A landscape with many valleys, sampled at points; each row gives a point and its height.
From any point a ball rolls to the lowest of the 2 points nearest to it. It stops when none of these is lower. Distance is the straight distance between rows; heights are no part of it.
J_602 h=514: -11 14 6 4 12 -14 16 11 10 11 18 5 8 -13 -17 -6 -14 -24 -4 -3 4 4 -5 -14
 4 11 -16 -14 -11 -3 9 -11 -11 -8 0 1 -21 30 18 -6 -3 -2
J_462 h=630: -8 9 18 17 8 0 -10 -19 3 -8 -4 -27 5 16 4 11 -6 -29 -14 -3 -22 19 -10 1
 -2 -2 -9 0 -12 -3 -8 10 20 -30 5 5 19 -20 -19 -4 -18 5
J_721 h=537: 7 -16 -7 3 -1 -6 -1 -14 22 2 -15 -4 -11 -18 -4 5 -5 12 5 31 -2 7 26 22
 -8 0 2 2 4 -7 -16 22 12 -21 -23 -11 -3 -1 15 2 16 -18
J_272 h=737: -2 -7 0 14 4 2 19 10 -2 -2 14 3 21 2 -13 17 14 -35 -15 -9 10 10 -8 2 22
 -18 -17 0 11 -23 5 15 14 -19 -8 -10 -20 27 22 -14 0 -7
J_78 h=628: -5 0 -11 -6 0 -14 11 -10 13 16 -1 -3 -20 -25 -8 -2 -14 8 19 19 0 -13 16
 -3 -7 21 -6 -21 -15 10 -1 -3 -9 -6 -6 -14 -6 12 16 7 18 -9
J_353 h=845: 7 1 -7 5 19 -8 15 -10 0 1 -13 -3 17 -20 10 2 12 9 -9 6 -6 28 -23 3 -27
 23 -6 3 5 -5 2 26 -11 24 12 -4 -10 19 14 -1 -3 -1
J_160 h=531: 3 5 -6 2 8 -13 16 -4 8 14 1 6 6 -25 -5 -3 3 -6 -2 5 6 -5 -8 -6 -8 14 -15
 -7 -1 -6 7 4 -10 15 -1 -15 -25 38 30 -8 -2 -13
J_344 h=392: -7 -7 11 12 -18 9 -17 4 0 -11 8 -11 6 38 11 12 4 -15 -7 -16 1 -5 6 5 25
 -25 -11 16 8 1 -3 1 25 -29 -17 -10 7 -16 -9 -12 -6 8
J_615 h=591: -5 1 16 -2 5 7 -14 7 -9 -3 3 -16 2 33 -10 -15 8 4 -2 -20 -11 18 -1 -16
 -3 11 5 1 -11 -3 2 -16 7 4 29 25 16 -20 -22 -2 -9 11
J_360 h=459: 7 -16 8 -12 -7 14 -20 19 -1 -3 1 20 0 20 -2 -19 8 15 2 -10 17 -7 12 -6 1
 -6 8 2 20 -4 6 -20 2 8 -5 20 -4 0 2 -7 15 8
J_133 h=653: -2 -6 7 16 13 -12 9 -5 8 -2 -12 -22 15 1 -5 5 -3 -17 -11 8 -12 37 0 3
 -11 3 -17 -1 -2 -18 -5 19 15 -24 -5 0 -2 4 8 -6 -1 -5
J_397 h=224: 6 -16 -1 18 0 -7 6 -14 8 -5 -18 -20 15 2 5 6 5 0 -5 14 -4 26 2 11 -13 -2
 -11 11 7 -15 -12 29 19 -12 -8 -8 0 -3 7 -8 -1 -15
J_937 h=625: 0 9 -10 -12 0 -1 -1 -13 4 5 3 2 -26 -29 0 13 -17 14 29 17 -4 -30 10 8 16
 -6 13 -19 -24 27 -3 -10 -4 -4 -14 -10 12 -12 -6 17 7 0
J_698 h=598: -2 6 -9 2 4 -6 19 0 2 11 19 13 12 -25 -11 3 11 -16 -3 -3 16 -17 -13 -6 7
 1 -19 -4 1 -10 10 3 -7 18 -6 -21 -28 41 34 -11 -9 -16
J_310 h=194: 1 -5 6 5 7 1 -4 3 -12 -1 -12 -8 10 14 3 -15 11 7 -7 -13 -13 31 -12 -5
 -20 12 -1 3 3 -13 3 5 -4 22 22 15 10 -1 -8 -7 -6 9
J_737 h=775: -1 -5 11 -5 -6 0 -4 20 7 -2 8 -1 9 18 -3 -3 0 -6 -4 -4 8 7 18 -17 10 -4
 -13 -6 8 -10 4 -20 6 -24 -2 -1 -13 6 6 -8 9 6
J_482 h=573: 6 1 -14 1 -4 -1 10 -13 6 -3 -1 2 -11 -28 8 4 -8 2 7 14 -1 -18 12 17 -2
 -5 -3 3 2 9 -4 9 -2 -3 -11 -20 2 0 0 6 0 -9
J_457 h=619: -6 7 19 15 8 4 -12 -16 -5 -7 -4 -24 4 21 4 -1 0 -20 -15 -11 -18 17 -14
 -5 -10 0 -6 2 -9 -2 -3 6 17 -14 13 12 24 -20 -21 -7 -20 11
J_290 h=190: 7 -4 3 8 -8 2 -7 -16 -15 -6 -18 -1 1 16 17 -15 11 18 -1 -7 -5 9 -15 14
 -24 7 8 18 9 -4 -5 20 3 25 11 16 21 -19 -13 -6 -18 5
J_94 h=385: -13 11 -5 0 15 -5 16 9 0 16 5 9 1 -19 -12 -27 1 2 0 -12 -1 0 -14 -19 -10
 20 -9 -7 -19 7 13 -16 -23 38 24 6 -14 25 7 0 6 0
J_315 h=462: -17 18 -11 6 -5 12 9 5 -15 -7 27 4 6 -11 9 21 2 -37 -6 -8 2 -21 -10 5 31
 -15 -4 12 0 14 4 0 -15 -1 -4 -28 -11 5 -16 -1 -13 -4
J_616 h=713: -11 5 3 16 3 -1 13 8 1 -3 17 -2 13 -4 -9 21 0 -43 -13 -3 -2 10 -5 4 27
 -16 -15 0 5 -14 0 12 7 -31 -10 -13 -14 13 6 -8 -3 -8
J_36 h=640: 6 11 -6 -12 -2 1 -12 -6 1 0 4 5 -21 -9 -1 13 -12 18 20 13 0 -30 7 4 18
 -18 25 -14 -19 26 -5 -14 -5 -4 -10 3 19 -21 -7 20 -1 7
J_276 h=104: -12 9 6 3 22 1 8 12 -3 5 6 -1 6 -3 -13 -18 -2 -9 -10 -19 -15 22 -12 -12
 -11 20 -3 -4 -15 -1 12 -12 -13 18 29 20 2 2 -16 6 -3 13
J_295 h=276: 4 -6 13 5 6 10 -8 14 -11 -3 -3 -1 14 22 -2 -18 11 -2 -8 -22 -3 27 -6 -14
 -6 2 -8 2 9 -18 9 -11 5 13 15 19 -1 4 -6 -17 -5 10
J_647 h=286: 0 -12 9 13 -16 13 -16 7 -11 -12 6 -1 12 41 8 -5 14 -8 -6 -25 7 -6 -4 -3
 11 -22 -12 17 16 -4 5 -1 22 -9 -10 0 10 -13 -10 -18 -9 14
J_121 h=460: -5 26 4 -8 0 0 0 5 1 3 14 -5 3 -7 1 7 -15 -9 3 -3 -11 -7 -6 -17 21 4 5
 -11 -27 23 1 -28 -9 -6 17 -5 -5 -12 -24 8 -3 6
J_306 h=464: -8 -2 7 5 -15 5 -13 9 8 -8 10 -11 2 26 8 18 -3 -13 -1 -3 -5 -3 15 9 32
 -21 -5 12 5 0 -8 -1 20 -37 -20 -19 -2 -12 -4 -4 2 4
J_323 h=572: 2 -2 17 -2 -5 12 -17 12 -7 -7 8 -5 4 35 -3 -18 8 8 -2 -22 -2 5 0 -14 4 0
 2 5 -2 2 2 -21 10 6 22 23 9 -23 -22 -8 -10 11
J_473 h=484: -7 14 -8 1 3 9 17 5 -5 10 11 14 0 -23 1 -22 -1 -3 5 -15 8 -19 -9 -16 -5
 5 -11 0 -13 13 14 -20 -20 39 19 -6 -13 15 -2 -2 0 -1
J_976 h=507: 1 25 4 -5 -7 -5 -11 -5 -1 2 9 -6 1 -6 7 22 -21 -1 12 5 -18 -13 -1 -9 28
 1 14 -9 -28 27 -7 -19 -7 -9 13 -15 3 -21 -24 14 -6 3
J_712 h=590: -1 2 8 7 12 -14 13 12 7 6 5 0 14 -5 -15 -1 -5 -20 -12 1 2 17 -1 -11 0 8
 -16 -10 2 -18 7 -1 4 -15 -3 1 -20 29 23 -9 -1 -2
J_291 h=624: 10 17 4 -6 -7 -5 -17 -6 -2 -1 5 1 -16 7 -3 15 -16 19 17 7 -2 -22 3 1 17
 -11 27 -6 -21 25 -10 -12 1 -6 8 9 21 -32 -11 23 -9 7
J_711 h=490: 13 -14 -11 9 0 -2 2 -17 13 -1 -17 1 -1 -23 4 6 1 12 3 26 3 5 9 22 -12 -2
 0 11 15 -7 -10 30 11 -4 -19 -12 -6 7 16 0 12 -18
J_241 h=603: 0 3 -15 -8 1 -2 7 -15 6 4 -1 6 -25 -36 3 6 -14 8 22 20 -1 -28 10 15 2 -1
 4 -11 -14 20 -3 -1 -5 0 -15 -13 9 -4 -3 12 6 -6
J_326 h=498: -4 12 16 -6 1 -12 -5 -1 7 2 1 -26 1 19 -9 13 -14 -7 -1 6 -16 22 8 -14 10
 8 2 -16 -19 -1 -10 -12 7 -33 10 4 5 -16 -9 6 0 7
J_45 h=824: -5 -8 -1 4 -9 3 3 21 5 -3 15 0 7 13 -3 12 6 -20 -5 -3 11 -2 21 3 29 -20
 -14 9 17 -10 1 6 10 -27 -23 -25 -20 17 18 -8 12 -3
J_434 h=454: 1 -7 7 -5 -10 2 -18 -7 2 -8 -16 2 -15 21 2 2 7 20 4 10 10 -16 10 13 -1
 -22 16 4 1 -5 -17 6 17 -13 -23 22 23 -15 1 -1 -7 5
J_668 h=518: 4 -9 -14 -13 9 -10 -1 -19 7 6 -14 -6 -26 -14 -8 8 -11 23 17 29 0 -8 13
 10 -9 9 19 -15 -15 13 -11 8 -6 -10 -11 4 16 -13 6 22 9 -11
J_895 h=503: -5 14 -5 -3 0 9 12 10 -3 4 13 9 1 -13 1 -17 -4 -4 -1 -13 2 -16 -5 -14 1
 2 -4 -1 -10 15 11 -24 -15 24 20 -3 -8 1 -14 1 -2 3
J_893 h=694: -14 7 10 18 5 1 4 0 5 -3 11 -10 12 -2 -3 22 -8 -47 -13 -1 -14 16 -8 8 28
 -12 -14 3 0 -14 -5 13 12 -41 -11 -10 -5 -2 -8 -6 -5 -9
J_645 h=371: 10 1 -13 1 -11 17 1 4 -16 -8 7 25 1 -1 12 -13 6 3 -4 -14 7 -31 -9 9 0
 -20 8 20 17 5 12 -2 -7 33 -5 0 3 -6 -16 -2 -13 13
J_300 h=727: -2 -3 -8 -15 0 17 -14 17 4 -4 13 15 -16 -2 0 -5 4 9 11 5 16 -36 13 5 16
 -21 14 -11 0 22 7 -24 -6 1 -29 1 -2 1 2 5 15 13
J_512 h=263: -2 20 -4 10 5 -3 5 -22 2 -9 -2 -21 0 -12 12 17 -11 -23 -6 10 -23 4 -13
 10 3 2 -2 8 -14 12 -11 9 1 -15 10 -13 11 -19 -26 6 -23 -1
J_204 h=550: 1 18 2 -4 -8 -10 -5 -11 8 2 2 -11 -7 -14 5 27 -22 3 15 17 -21 -6 11 5 24
 3 12 -9 -24 20 -16 -3 2 -24 2 -21 6 -21 -14 16 -6 -3
J_742 h=753: -3 -3 15 -8 5 -1 -3 22 4 1 9 -5 9 17 -12 -14 0 -4 -4 -10 4 16 10 -23 4 7
 -7 -12 0 -6 4 -28 -1 -15 12 14 -12 3 1 -7 9 8
J_518 h=765: 9 -11 -7 8 1 1 20 3 2 0 1 2 18 -8 -3 15 16 -15 -15 -1 9 3 -8 4 10 -9 -13
 4 17 -24 0 20 13 -3 -7 -17 -23 30 28 -14 2 -15
J_442 h=615: -2 -4 2 -7 -5 -12 2 2 14 5 -5 -10 -5 5 -6 4 -11 2 3 15 -4 10 26 -4 0 6
 -5 -13 -1 -10 -6 -3 6 -28 -6 -8 -4 3 10 2 13 -4
J_103 h=812: 10 2 -15 6 1 5 17 -8 -11 0 -3 15 4 -27 11 -2 4 0 -1 -3 6 -16 -12 4 -13 2
 -4 8 11 3 9 9 -12 34 5 -14 -9 16 5 -3 -8 -9
J_606 h=622: 0 -18 12 -20 -5 -2 -23 -3 -6 4 -21 7 -18 26 -3 -8 8 28 10 0 10 16 4 1
 -17 4 22 0 10 -14 -6 2 0 6 -5 35 16 -8 12 2 14 -8
J_305 h=631: -5 -5 8 8 20 -17 8 -2 3 1 -14 -18 13 3 -4 1 1 -7 -10 7 -13 40 -5 0 -24
 17 -13 -6 -5 -17 -4 17 1 -9 4 5 4 5 4 2 -1 5
J_523 h=405: -12 23 10 -7 8 -3 3 10 5 6 17 -5 6 -5 -9 0 -19 -18 -3 -6 -10 5 -8 -20 15
 12 2 -16 -26 19 4 -29 -10 -11 17 8 -10 -4 -18 6 1 8
J_243 h=674: -6 6 9 13 7 -8 7 -3 12 -2 0 -19 7 -1 -4 13 -12 -30 -9 7 -17 25 2 3 7 -1
 -14 -4 -7 -13 -7 9 12 -38 -6 -3 -2 -2 -3 -3 -3 -3
J_485 h=248: -8 9 -3 4 22 -2 13 12 -5 8 1 6 9 -12 -9 -21 3 -1 -10 -16 -10 19 -16 -10
 -14 20 -4 -3 -10 -2 13 -8 -19 32 27 14 -7 20 0 0 -1 8
J_297 h=122: 0 -5 2 2 1 -2 -6 -7 -12 -2 -16 -8 2 13 11 -14 15 21 -2 -8 -11 27 -16 5
 -29 20 7 8 0 -7 -3 18 -11 29 23 14 18 -12 -12 4 -9 6
J_876 h=358: 1 -9 -10 -6 6 -9 1 -14 4 11 -17 7 -11 -21 3 -4 1 24 7 15 2 5 -2 6 -28 24
 7 -8 6 5 3 13 -19 19 5 0 -3 11 13 8 19 -7
J_412 h=779: -2 0 -17 -1 1 14 -1 5 -2 3 9 26 -18 -26 5 -3 7 2 12 3 19 -44 1 8 0 -15
 -1 -1 3 15 15 -11 -11 25 -25 -10 -5 16 6 -1 10 1
J_989 h=386: 18 -10 -4 -1 -2 3 -1 -18 1 -1 -23 9 3 -12 16 6 11 22 2 11 4 19 -16 15
 -25 7 6 10 27 -4 -1 29 3 24 -8 6 -8 10 18 -5 9 -7
J_271 h=282: 12 -17 -4 20 -5 -3 5 -20 2 -5 -20 -11 17 0 14 5 9 6 -4 10 -1 18 -8 18
 -14 -7 -7 19 16 -11 -12 37 21 0 -9 -6 4 -3 7 -9 -3 -15
J_549 h=751: -4 -1 -10 -8 -1 16 -7 14 1 -4 17 18 -10 -6 4 -2 2 -3 6 1 17 -37 13 8 14
 -20 4 0 7 17 13 -15 -6 6 -30 -11 -8 9 4 3 11 8
J_520 h=827: 13 1 -13 7 9 0 20 -12 -8 0 -9 3 13 -26 13 2 8 3 -6 3 0 4 -19 6 -18 11 -4
 9 11 -1 5 19 -8 29 10 -11 -11 19 11 -6 -11 -9
J_648 h=611: 7 11 9 -4 -8 -6 -16 -11 0 -5 -3 -6 -18 20 -3 14 -11 20 10 7 0 -12 7 5 5
 -5 26 -3 -19 15 -14 0 10 -11 6 17 26 -35 -7 17 -14 5
J_396 h=797: 5 1 -16 3 -3 8 9 -6 -6 2 2 23 -9 -32 10 -2 2 3 8 1 12 -33 -3 8 -9 -5 -3
 4 6 7 13 1 -11 31 -11 -15 -6 16 4 0 2 -5
J_597 h=589: -1 -6 -3 -18 -4 11 -11 6 -10 3 -4 10 -10 13 -8 -25 5 30 9 -13 -1 -5 -3
 -4 -6 9 28 8 -4 6 6 -12 -10 31 20 35 15 -17 -11 15 5 -1
J_701 h=473: -4 -1 -5 11 -7 18 2 13 -17 -14 22 6 13 20 7 6 15 -33 -11 -21 9 -13 -9 -2
 22 -26 -5 19 18 2 9 1 0 1 -3 -15 -9 1 -13 -9 -10 10
J_985 h=593: 3 12 8 -2 -3 -10 -10 -11 -2 -2 -3 -20 -11 23 -3 10 -9 12 3 2 -10 4 2 -4
 -1 10 16 -3 -22 11 -12 -1 6 -9 22 8 23 -34 -15 17 -14 6
J_472 h=354: 2 -12 -2 -14 -3 10 -19 3 -1 14 -15 25 -21 -11 -3 -10 15 24 10 4 11 -4 -7
 0 -16 2 21 -10 20 0 12 -13 -14 27 -5 28 -5 14 16 -4 26 -4
J_522 h=581: -2 1 7 -7 2 -13 -6 -6 -2 3 -6 -24 -9 26 -8 5 -5 17 3 1 -6 15 3 -7 -10 18
 14 -4 -20 1 -12 2 0 -6 18 11 23 -30 -8 22 -5 1
J_333 h=440: -9 14 -11 13 2 -5 26 -2 0 0 18 -1 6 -34 -5 19 1 -32 -6 6 0 -6 -6 13 19
 -10 -16 3 -1 -1 -5 21 -5 -10 -5 -30 -14 17 5 -6 -11 -18
J_870 h=475: 7 -6 -6 3 -1 12 11 15 -11 -3 13 19 18 -1 0 2 18 -10 -13 -16 17 -8 -11
 -10 9 -8 -10 7 21 -13 13 0 1 18 0 -9 -24 29 20 -13 -4 0
J_610 h=446: 3 -2 -8 -1 7 -14 12 -6 6 12 -11 2 -1 -21 0 -4 0 8 0 11 0 4 2 -3 -18 19
 -6 -9 2 -2 2 8 -12 10 5 -10 -13 23 19 -1 11 -8
J_57 h=431: -1 9 -13 -3 -8 16 6 5 -9 -7 17 20 -4 -12 12 -6 -3 -3 3 -12 11 -37 -3 4 8
 -15 2 12 2 20 12 -13 -12 25 -4 -14 -1 -5 -18 4 -8 7
J_975 h=608: 1 -11 7 -18 -5 5 -20 1 -10 2 -12 8 -15 23 -3 -16 8 30 9 -6 7 3 1 -2 -10
 6 27 6 1 -6 -2 -6 -4 16 6 39 18 -15 0 8 6 -4
J_979 h=545: -2 -8 -10 -14 9 -18 4 -14 4 9 -11 -15 -17 -6 -9 4 -11 26 13 17 -3 5 7 1
 -18 26 15 -12 -18 11 -10 11 -15 -3 6 -1 17 -17 1 29 10 -6
J_467 h=497: 6 -8 -11 -12 8 -4 -9 -20 6 -1 -21 -5 -24 -6 -5 4 -2 27 14 27 3 -10 8 15
 -13 -2 25 -7 -9 6 -18 12 -3 -9 -15 17 23 -15 2 17 -1 -9
J_388 h=680: 2 -14 -3 -16 -4 4 -15 7 12 4 -7 11 -18 2 -9 1 0 15 8 18 10 -14 23 1 3 -6
 11 -17 8 -5 0 -17 4 -17 -24 10 1 6 16 4 24 -1
J_371 h=349: 12 -10 7 4 -3 12 -3 12 -11 -5 -4 8 18 15 5 -10 14 2 -7 -21 6 17 -10 -12
 0 -3 -9 8 22 -21 11 -3 8 18 7 9 -11 13 8 -20 -1 5
J_631 h=352: 6 -17 7 12 -16 8 -12 4 -10 -10 -3 3 13 31 10 -2 13 -3 -5 -20 7 -1 -2 3 6
 -21 -10 17 23 -13 5 7 21 -1 -13 -1 7 -4 -1 -18 -4 6
J_286 h=269: 8 -7 -8 -7 -1 2 -6 -6 -2 6 -14 19 -10 -16 5 -9 3 19 8 5 7 -7 -3 8 -20 6
 11 -3 14 2 7 0 -12 27 0 9 -1 10 10 0 13 -2
J_68 h=546: -5 5 -5 5 3 0 15 13 -3 4 21 14 14 -12 -8 4 10 -22 -10 -7 16 -12 -4 -9 13
 -7 -17 -1 7 -8 11 -3 -5 5 -4 -16 -25 31 23 -10 -7 -5
J_105 h=501: 5 -15 12 -9 -9 14 -21 21 -3 -12 7 13 4 34 0 -16 9 12 1 -16 16 -10 10 -4
 9 -13 2 8 15 -1 4 -20 10 0 -8 15 1 -13 -6 -9 4 15
J_164 h=320: -18 22 8 -4 14 -11 11 13 8 10 19 -2 3 -12 -16 -9 -22 -18 2 -8 -6 4 -11
 -21 8 20 -5 -19 -33 20 7 -26 -16 -4 15 10 -12 8 -7 5 6 6
J_416 h=437: -16 18 5 1 15 -18 18 6 11 14 13 1 1 -19 -17 -9 -19 -20 0 -3 -3 4 -8 -14
 -3 20 -13 -17 -23 8 8 -13 -16 -1 5 2 -13 23 8 0 -1 2
J_29 h=609: -9 3 19 7 11 -2 -13 -8 -6 -3 -4 -25 0 28 -4 -5 3 -4 -10 -13 -17 25 -9 -9
 -14 11 0 -2 -15 -5 -5 0 10 -5 21 16 24 -21 -21 -1 -14 12
J_139 h=519: -16 23 -8 1 -3 10 13 7 -8 0 24 8 2 -24 10 10 -5 -27 2 -10 5 -27 -8 -6 20
 -7 -9 3 -12 18 7 -12 -18 8 -1 -23 -12 4 -16 0 -13 -2
J_206 h=433: 16 -11 -10 5 2 1 1 -22 8 -2 -21 5 4 -23 11 10 8 19 3 23 5 12 -10 20 -22
 4 5 13 23 -4 -4 35 7 14 -14 -3 -10 10 17 -3 9 -14
J_623 h=723: -4 -6 12 -7 10 -12 0 16 4 8 -5 -7 6 13 -14 -13 0 3 -5 -3 -1 28 9 -20 -9
 19 -7 -12 -1 -17 4 -13 -5 -6 12 15 -9 16 13 -6 16 5
J_579 h=465: -10 17 11 -4 10 -11 1 4 5 3 8 -16 4 4 -10 5 -19 -18 -6 0 -15 20 -2 -13 5
 15 1 -15 -22 4 0 -17 -2 -23 14 9 2 -6 -15 9 0 11
J_944 h=491: 5 3 -18 14 1 -4 25 -8 4 1 9 -1 1 -38 -1 13 4 -16 -3 14 3 -7 1 18 8 -7
 -13 10 3 -1 -8 31 1 -6 -10 -35 -13 14 12 -5 -3 -24
J_459 h=701: 1 -9 -3 -20 -1 8 -21 15 9 0 6 9 -18 11 -10 1 4 17 12 14 15 -24 22 -2 16
 -18 17 -19 1 8 0 -24 2 -18 -27 12 2 -4 9 9 18 9
J_887 h=652: 0 -10 0 -13 -6 -8 -5 5 14 13 -3 5 -13 2 -12 -4 -9 14 8 15 7 -3 25 -9 -1
 12 2 -20 4 -6 2 -14 -1 -18 -10 2 -9 12 22 5 27 -5
J_191 h=785: 10 -7 -8 7 -4 -1 14 1 1 -2 -2 6 9 -12 3 9 7 -6 -8 2 7 -5 0 6 1 -7 -9 6
 18 -14 3 16 7 4 -8 -20 -16 21 18 -6 3 -12
J_345 h=637: 0 -21 14 -15 -5 -8 -17 -2 0 3 -19 -3 -8 28 -5 -5 0 23 5 3 6 21 15 -4 -14
 9 8 -5 6 -17 -6 0 5 -7 -2 18 9 -5 13 1 17 -8
J_964 h=400: 13 -12 -1 9 -3 17 5 10 -18 -7 2 10 24 13 6 0 19 -9 -11 -24 7 8 -19 -9 4
 -12 -10 11 24 -22 11 4 9 17 3 1 -11 16 9 -21 -6 4
J_440 h=538: -2 9 -5 -4 2 12 7 8 -7 1 7 5 2 -4 -3 -23 0 5 -3 -15 -6 -5 -6 -11 -3 4 5
 4 -7 14 10 -22 -12 30 31 10 2 -8 -23 5 -5 6
J_126 h=202: -7 14 0 7 19 -10 9 -16 4 -5 -4 -21 4 -9 2 7 -6 -15 -8 8 -22 19 -14 6 -18
 15 -3 1 -18 8 -7 12 -5 -8 15 -3 15 -16 -24 13 -18 8
J_51 h=528: -1 11 8 -5 -8 -11 -5 -7 12 0 0 -20 -6 8 0 20 -18 0 7 17 -17 8 17 -1 16 2
 6 -10 -18 7 -17 -4 9 -33 4 -10 4 -20 -8 10 -4 -2
J_146 h=543: 3 -1 12 -7 -10 12 -16 13 -3 -9 13 4 2 30 2 -11 3 9 1 -14 7 -11 6 -9 10
 -8 6 4 2 7 3 -24 8 0 10 14 5 -25 -18 -2 -5 14
J_313 h=334: 13 -15 -3 17 -13 3 -1 -16 -6 -9 -16 -1 12 9 16 0 10 6 -4 0 1 0 -10 20
 -10 -15 -4 21 20 -11 -8 28 20 7 -12 -1 10 -7 2 -11 -9 -6
J_186 h=579: -6 8 -1 -9 -3 -14 12 -2 15 11 3 -14 -9 -13 -7 6 -19 0 9 17 -11 2 20 -5 6
 14 -4 -20 -14 7 -8 -5 -4 -25 -2 -14 -8 6 7 7 10 -6
J_904 h=332: -7 21 -7 8 -2 3 7 -10 -2 -7 10 -10 3 -23 13 24 -10 -30 -5 5 -20 -9 -12
 12 23 -7 -4 11 -10 10 -10 10 -4 -17 1 -26 3 -11 -24 3 -21 -9
J_740 h=476: 4 -7 -2 -5 -5 -1 -11 -17 7 -7 -21 -1 -19 3 2 3 2 19 6 23 3 -13 10 21 -7
 -16 18 2 0 -2 -21 12 10 -11 -21 13 21 -15 1 5 -6 -4
J_319 h=328: 15 -6 -4 -6 -5 7 -7 -11 -4 0 -21 19 -6 -11 12 -5 10 22 4 3 4 5 -13 13
 -23 2 14 6 24 -3 6 14 -9 35 -1 14 -1 8 11 -4 8 0
J_67 h=689: 3 -12 14 -3 3 -12 -3 11 6 7 -16 -6 10 15 -9 -2 4 5 -5 1 3 32 12 -16 -9
 10 -12 -11 12 -25 2 -1 8 -13 0 8 -14 22 25 -14 17 -2
J_170 h=602: -1 6 -4 -3 -9 -2 6 -4 6 -4 5 -3 -6 -8 6 7 -12 -3 1 7 -4 -11 12 6 8 -7 -1
 1 -1 5 -4 -4 2 -13 -4 -17 1 -6 -6 6 -3 -1
J_394 h=387: 6 -15 9 13 -19 3 -16 -9 -9 -8 -17 6 3 27 11 -7 10 13 -5 -11 7 -3 -4 14
 -7 -16 0 16 17 -10 -5 16 23 1 -16 14 18 -13 -1 -17 -10 3
J_144 h=536: 6 1 -18 10 2 -6 17 -15 6 3 1 0 -6 -42 4 6 -4 -2 7 21 1 -13 8 18 -2 3 -11
 7 1 7 -7 24 -3 0 -12 -30 -7 10 6 0 0 -21
J_843 h=243: 10 -3 1 6 -13 9 -7 -6 -15 -7 -9 8 2 14 12 -18 8 12 -2 -13 -2 -4 -11 9
 -13 -2 8 18 13 -6 2 5 4 26 10 15 15 -16 -16 -8 -16 10
J_140 h=803: 7 -7 -9 7 -10 4 7 7 -3 -6 5 11 5 -4 6 5 4 -7 -6 -2 9 -14 6 7 6 -16 -6 11
 20 -7 6 7 5 3 -13 -17 -8 11 7 -2 2 -2
J_221 h=658: 3 -22 18 -4 -8 -6 -13 1 1 1 -20 -6 6 27 -2 -2 4 13 -1 -1 6 29 15 -7 -10
 0 -10 -2 13 -23 -2 1 17 -13 -6 9 2 3 17 -15 15 -4
J_568 h=796: -1 -10 6 -5 -8 5 -7 22 5 -7 13 5 6 20 2 0 3 -8 -4 -4 14 -6 20 -7 17 -14
 -12 3 16 -6 4 -13 8 -21 -17 -11 -16 6 10 -6 12 8
J_543 h=566: -7 -1 -1 -12 8 -20 3 -4 4 8 -7 -25 -8 9 -12 4 -7 18 3 5 -11 18 3 -11 -15
 28 10 -15 -24 1 -11 4 -12 -10 17 3 16 -18 -4 28 5 2
J_933 h=398: 0 -2 2 6 -10 19 -8 16 -10 -14 18 5 10 28 9 -3 10 -16 -9 -23 8 -14 -4 -4
 17 -20 -6 18 17 5 7 -10 4 1 -3 -6 -5 -12 -17 -9 -10 16
J_969 h=421: 2 -9 11 4 -17 4 -18 -5 -8 -9 -11 5 -5 29 8 -6 8 16 -1 -6 9 -13 3 13 -2
 -19 6 14 7 -6 -7 5 21 -6 -17 19 24 -20 -5 -10 -12 11
J_800 h=383: -9 16 -9 11 -2 1 15 -3 -3 -5 14 -5 3 -23 7 20 -5 -32 -7 2 -8 -8 -9 10 21
 -11 -10 8 -1 5 -6 9 -6 -14 -3 -28 -5 0 -14 0 -13 -10
J_97 h=567: -1 -3 -4 -12 -1 8 -2 7 -6 4 1 4 -4 7 -6 -24 -1 20 5 -13 -1 -4 0 -9 -4 11
 15 2 -6 8 9 -19 -11 28 28 18 8 -12 -14 11 6 3
J_601 h=585: -12 1 -3 -6 17 -24 12 -1 7 8 -6 -21 0 -7 -12 1 -8 6 -2 8 -14 23 -2 -9
 -20 29 -1 -18 -22 2 -9 7 -17 -12 14 0 9 -2 -3 20 6 5
J_807 h=420: 5 -16 4 -18 -4 11 -21 14 0 4 -6 23 -10 8 -4 -16 10 22 7 -2 15 -10 7 -6
 -4 -4 17 -5 17 -4 6 -20 -5 12 -7 26 -1 4 8 -3 21 3
J_585 h=610: -9 2 5 3 22 -21 11 3 5 6 -7 -14 8 -5 -10 -3 -4 -2 -9 3 -13 31 -7 -5 -24
 27 -8 -12 -12 -9 -1 9 -13 -4 12 7 2 7 2 9 4 10
J_652 h=309: 12 -4 -2 -1 -11 17 -5 8 -14 -6 0 21 4 7 10 -22 8 12 -2 -16 5 -11 -7 2 -5
 -8 6 16 20 -4 10 -7 -3 33 6 13 1 -5 -11 -8 -7 10
J_373 h=470: -6 16 -13 -3 -7 13 11 0 -7 -4 20 14 -6 -24 14 4 -6 -11 9 -11 8 -37 -4 2
 13 -12 -5 7 -8 24 9 -11 -15 20 -3 -24 -5 -2 -18 4 -8 3

For each start below, name the point where the ball stops.
J_412 => J_186
J_721 => J_286
J_937 => J_126
J_518 => J_543
J_568 => J_276
J_457 => J_286
J_964 => J_297
J_606 => J_276
J_57 => J_297

Call two points neighbours if one is among the 2 nearest of the other. Go from one point of each pair to the other, from neighbour to neighbour, staying as low as possible. Name the highest point that can't be avoided.
J_647 / J_397 => J_394
J_126 / J_297 => J_139
J_276 / J_164 => J_67
